A landscape with many valleys, sampled at points; each row gives a point and its height.
From any point a ball rolls to the lowest of the 2 points nearest to it. It stops when none of these is lower. Distance is the straight distance between rows; heights are no part of it.
Piman h=563: [141 174 141 128 109  73 110 153 154 132 159 139 187 180 104 124 169 141
 135 131 121 129 134 166  81]
kunin h=221: [162 154  98 106 152 107 103 123 102 107 149 125 143 177 117 139  97 150
 147 124  98 120 157 106 101]
Zeka h=238: [133 133 168 104 120  97  92 125 154  99 139  98  99 122 159 143  65 103
 165 173 148 109  57 107 129]
geva h=281: [116  79 102 112 158 157 129 100 178 151 180 122 121 147 152  61 101 113
  84 118 131 211 121 137  79]
Malon h=447: [101 149 175 140  98 148 131 102 145 171 177 108 151 142 107 147 204  84
  65  84 111  75 131  79 133]
mep h=550: [136  98 134 138 121 194 139 106  87  77  72 133 104 124 167 121 122 137
 133 123 115 106  88 107 117]
rabo h=604: [171 124  95 134 147 144 110 161 119  77 101 134 151 142 172 139 120 153
 112 135 133 109 118 180 129]
toz h=339: [129 124 148  95 110 164 140 116  92 111 138 142 122 138  80 128 153  76
  69  64  95  69  72  49 143]
gulu h=479: [103 163 148  81 148 126 155 143 131 115 182 124 132 159 132 113 136 113
 107 103  71 104 147 115 144]
voguf h=495: [124 147 101 137 155 113 161 182  92 138 136 132 143 127 138 127 169 104
  93 102  54 148 105 131 132]
vamu h=453: [114 158 108 131 129  75 152 166 120 127 140 126 159 151 124  78 145 111
 139 119  81 144 118 103  87]
Tadin h=278: [ 69  97 108 154  93 126 134 124 184 134 112 106 137 105 166 130  75  87
 117 160 147 139 129 145 117]
tad h=329: [115 140 144 148 103 101 140 126 136 137 112 141  84  90 161 124  81 101
 132 116 144 135 126 117 175]
Bebus h=162: [151 160 116 132 159 152 125  94  83 134 141 132 105 150 119 155 104 169
 145 121 148 124 190 111 143]
seg h=555: [154 128  88 157 120 130 123 134 137  93  82 140 133 120 112 143 109 151
 172 157 137 101  47 130 134]
Kilug h=387: [102 138 136 130 110 147 157 138 103 142 135 116 120 131  95 164 186  93
  93  70  81  58 125  46 125]
Lora h=452: [164 142 153 128 119  80 107 152 115 130 139 120 153  85  76 201 167 132
 110 146 115 119 127 141 168]
goba h=417: [158  56  74 117 100 133 144 103 135  93  96 151 139 140 116 137 101 149
 129 161 184 139 185 186 138]
dosep h=219: [103  60 124 122  97 146 142 114 160 112 131 133  96  89 169 113  68 102
 112 145 173 164 141 162 152]
Fodon h=260: [159 140  88 132 167 148 133 113 100 140 135 158  98 146  59  78 105 146
 159 128 133 172 133 125  91]
sopim h=298: [134 124 183  90 126 128  99 134 146  85 153  91 159 159 140 135 108 116
 149 169 124  86  81 130  95]
Sinet h=293: [140 134 146  71 138 175 165 125  78 115 137 105 107 140  98 122 149 125
 112 112  64  67  78  44 139]
raruz h=328: [135 112  31 161 126 114 144 109 127 139 111 124 153 133 116 109 118 159
 142 148 120 167 194 131 103]
nevor h=259: [145 119 165 152 131 176 114  60  89 128 118 147  61  84 128 156 159 166
 134 139 194 137 156 143 156]
dus h=396: [135 182 161 123 118 110 110 161 119 129 158 126 117 133 110 186 173 129
 116  98 106  80 132 120 184]
roga h=399: [112 126 126  98 125  88 160 139 138 148 136 101 179 165 164  77 131 130
 118 117 111 116 160 125  85]
Dobe h=472: [110 106 157 162 143 164  81  82 174 146 154 122  95 102 188 145  63 114
 159 103 144 159  79 108 134]
nepo h=657: [ 95 206 137 148 110  92 128 187 142 134 113 131 116 165 170 170 157 135
 145 114 100 102 132 161 139]
Gulop h=319: [118 119 134 120 149 136 120  95 170 152 212 135 158 143 127  77  91  86
  81  98 124 162  83 136 110]
Potet h=237: [151  72 106 194 147 124  91  95 134 161 131  89 154  83 122 188 138  88
 118 151 123 167 106 127 102]
Lif h=234: [122 106 123  97 115 161 148 112 116 115 140  78 138 116 135 138 122 114
  92 143  73  90 124  61 131]
lagi h=623: [143 151 194  99 135  76 134 173  76 125 100 163 152 120  89  92 227 121
 136 107 135 145 143 145 126]
moset h=277: [159 127  93  95 106 100 131 120 104  91 116 115 180 147 116 133  93 150
 148 104 136 115 209 134  91]
zela h=362: [135  92 141  93 120 170  81 112 149  91 147  60 168 182 158 169 131 141
 105 186 123 108 119 116  80]
dafu h=91: [ 90 103 121 104 122 191 110  86 141  98 161  82  90 116 162 176  57 104
  71 146 106 138 130 111 140]
Dabif h=512: [150 161 128 105  85  60  97 161 131 128 129 132 173 163 116 151 159 165
 152 122 162 119 193 166 133]
Tiz h=370: [107 111  66 188 122 121 147 108 160 168 130 112 139 119 118 122  95 143
 158 127 164 159 151 139 128]
rariz h=470: [140  79 132 135  90 140 141 138 108 123  92  95 192 138 180 133 173 129
 108  98 126  83 145 104 104]
nof h=375: [102 155 153 147 110  96 133 139 133 169 131 168  84  82 155 125 103 114
 134  95 188 167 169 167 209]
soki h=372: [114  94  69 110 118 157 163 135 170  87  78 115 142 150 129 119 113 170
 136 198 175 135 158 181 127]
bipi h=160: [112 105 141  98 118 165  91 105 136 103 112 122 100 106 152 128  55 113
  91 175 149 168 142 120 133]
vuf h=161: [115 132 182 110  79  96 130 149 149 120 126 101 127 101 119 158  87  96
 138 151 136  75  90  95 155]
labef h=581: [124 143  93 125 130 160 128 115 109 118 112 138 121 161 124  86  97 155
 177 139 130  72  73 117 114]
nepu h=559: [129 167 145  73 131  60 109 187 124 138 111 144 154 161  82 128 199 180
 178 137 116 135 178 172 121]
Pezu h=258: [ 88 134 178 131  91  67 148 124 140 150 121 124 129  65 111 154 123 127
 142 128 152 107 127 119 192]
kugo h=156: [ 97 166 133 121 140 141 149 141 106 148 104 135  83 115 108 143 171 144
 117 132 109 119 169 168 203]
fuvu h=496: [145 118 135 138 161 157  69  81 132 122 170 137  83 120 124 141  38 112
 132 128 151 167  61 127 120]
gera h=605: [119 164 120  94 111 137 130 110 126 109 105 147 137 152 114  85  86 115
 148 156 123 118 107 103  77]
vinit h=514: [149 137  80 156 166 142 117  92 133 133 182 160 112 126 104 104  71 120
 149 110 135 156  61 126 147]
sev h=304: [149 112 178 152 133 158 101 107 114 105 112 129  73 114 136 168 143 167
 158 180 156 119 107 155 164]
turo h=218: [150 137  92 143 152 107 133 109 150 150 164 172 157 134  61 119 123 141
 129 130 144 171 144 136 114]
Gid h=558: [104 144 129 189 147 147 141 127 125 156 144 105  99 146 156 141 155 111
 128 103  64 118  69  85 127]
muvam h=574: [157 122 136 106 140 154 136 115  65  93  80 150 137 115 140 103 153 147
 142 111 136 102 128 131 122]
bizif h=280: [ 86 229 163  79 118 115 119 171  94 119 105 189 115 146  89 162 143 123
 126 100  97 116 198 154 149]
Rere h=284: [144 108 126 190 126  94  71 124 168 142 173 117 159 105  97 177 110 100
 115 158 137 161 111 135 115]
Ren h=93: [129 124  92 143 150 129 174 144 102 145 115 167  66  93  93  93 157 170
 122 137 130 152 142 175 207]
zab h=385: [147 156 137  84 139 136 133 117  69 108 149 136 134 119  80 135 103 132
 102  92  97  91 179  97 170]
pifa h=595: [ 76 161 169 192 130 110 119 154 147 177 154 132 113 115 156 180 178  92
 126  80  88 124 100 120 123]
Nugit h=613: [ 92 202 161 124 100  66 124 188 153 146 139 139 168 168 116 152 166 123
 160 119 109  77 129 136 115]
por h=225: [ 86 211 148  83 118 144 153 157 120 123 103 169  96 157 115 121 165 108
  96 121 113  94 159 151 170]
beto h=208: [150  88 152 125 155 146 152 105 130 132 125 160  88 122 148  23 128 125
 153 110 170 192 106 135  86]
lubu h=386: [133 137  90 114 109 103 153 153 141 132 105 118 168 127 120 132 141 152
  99 177 121 167 165 150 113]
Sibo h=138: [133  96  88 195 162 134 134  84  99 148 126 133 125  99  95 119 153 136
 159 119 108 147 117 105 106]
gog h=350: [150 142 155 132 150 128  90 122 137 143 120 119 105 138 151 140 123 144
 145 162 145 139 115 142 109]
dalar h=632: [114 138 119  63 129 143 133 146 125 101 112 136 158 174 124  62 116 112
 105 118  93 114  85  89  64]
Fega h=654: [136 137 164 100 116 108 149 158  97 102  83 147 184 129 106 109 219 125
 125  93 118  94 103 117 101]
Lat h=282: [167  81 121 138 138 120 148 141 128 115  82 128  82 140 136 113  94 165
 200 182 179 133 137 148 124]
tok h=338: [129 201 150  86 115 126 101 137  95 124 156 165 146 155  70 164 123 138
 129  89 122  88 150 135 160]
vipoz h=532: [180 101 100 171 164 129 129 133  99 102 129 164 106 118 129 122  74 145
 167 145 152 144  67 152 142]
vepo h=594: [130 149 162 101 130  62 140 183 107 148  81 141 111 119 113  92 197 154
 164 158 145 166 171 160 107]
godaf h=516: [126  98 124 125 105 158 131 154 119  86  74  98 143 138 188 125 145 114
 114 112 104  57  94  74 101]
ledig h=446: [130 102 133 121  90 100 122 162 123 130 111 116 166  93 116 148 144 103
 108 176 121 141 119 137 150]
ritik h=415: [118  98 148 164 148 129 132 128 174 179 151 145  90  73 168 156  87 116
 122  75 181 182 132 173 189]
sodog h=418: [140  80 117 110 106 154 116 114 129 100 137  68 187 167 177 148 152 148
 133 136 131  88 161 146  97]
gasuk h=459: [155 117 100 135  87 110  89 127 123 104  96 142 161 160 119 140 138 162
 127 149 201 132 198 198 122]
givef h=92: [113 124  94 155 148 145 120 110 106 156  96 145  82  89  84 124 137 140
 136 158 129 131 108 123 128]
tuv h=288: [126 120  55 130 165 125 156 103 115 132  94 131  86 133  99  87  87 157
 170 151 120 141 165 108  94]
Nulon h=629: [146 153 123 163 128 129 116 165 124 120  96 146 129 128 182 161 148 126
 109 116 110 130 146 167 147]
tif h=633: [111 140 180 197 127  75 130 167 191 203 137 119 135  89 133 166 165  98
 116 119 104 128  94 127 152]
mima h=336: [101  80  62 169  97 132 170  96 192 136 122  99 145  96 135 140  94 117
 125 120 144 132  90 138 148]
fudu h=340: [133 164 174 165 136  92  78 134 137 146 165 124 138 131 134 160 105  94
 141 123 115 127 114 132  98]
dibu h=244: [174  82 132 120 140 109 150 134 113 116 101 155 100 119 154  64 113 153
 172 129 185 164 157 124 116]
noz h=35: [110 126  85 135 143 180 174 127 114 128 102 134  74  95 115  75 144 143
 132 154 117 121 112 122 175]
Deze h=337: [125 127 113  81 108  78 126 149 126 119 145  86 202 161 166 124  96 124
 123 110 106 112 217 139  83]
danak h=242: [115  76 136 105 143 150 156  75 153 156 164 136 120 121 154  23 125 113
 106 110 178 202 116 115 114]
Fidi h=528: [139 134 136 169 170 146 123 158 134 153 145 119 130 122 155 129 197 121
  92 131  74 152  75 130 107]
Ritup h=164: [ 89  83 116 151  95 191 129 110 146 115 151  71 141 111 152 176  96  92
  62 112  85 127 112  59 141]
neli h=270: [134 119 115 132 134 140 117  95 161 148 155 153 182 115  93 102 133 109
  88 104 154 191 107 136 107]
Dugen h=323: [132  86  81 139 126 174 156 103 173 104 113 111  82 154 156 127  92 179
 168 183 172 136 121 157 130]
nezof h=187: [149  94 157 160 154 120 113  92 116 176 133 123 132  71  94 151 174 115
 134 131 121 178 137  95  96]
mape h=444: [123 102 159 155 165 171  91 109 176 147 146 119  53  81 186 133  85 119
  97 104 162 187 100 152 179]
Gutas h=211: [137 145 142 153 147 157 127  85 104 160 128 142  55 141 103 131 135 181
 191 135 186 117 183 130 145]
mono h=666: [134 132 183  80 120 123 129 157 125 116 117 119 168 149 141  95 177  86
 108 115 116  91  90 108  81]
tuma h=433: [111 163 119  42 150 123 156 156 104 100 151 135 159 151 109 107 131 137
 103  84  72  60 200  97 147]

Call two points neighbours if one is among the 2 nearest of the other. Go from one point of each pair to the other, from neighbour to neighbour, staying as low as possible. Name the highest point that can't be avoided.
turo, beto => Gulop
noz, Bebus => gog
turo, dafu => Tiz

Where does a ball stop that starts at each point below?
dalar => vuf
tif => noz
godaf => vuf
Fidi => Bebus
gasuk => beto
Dobe => vuf
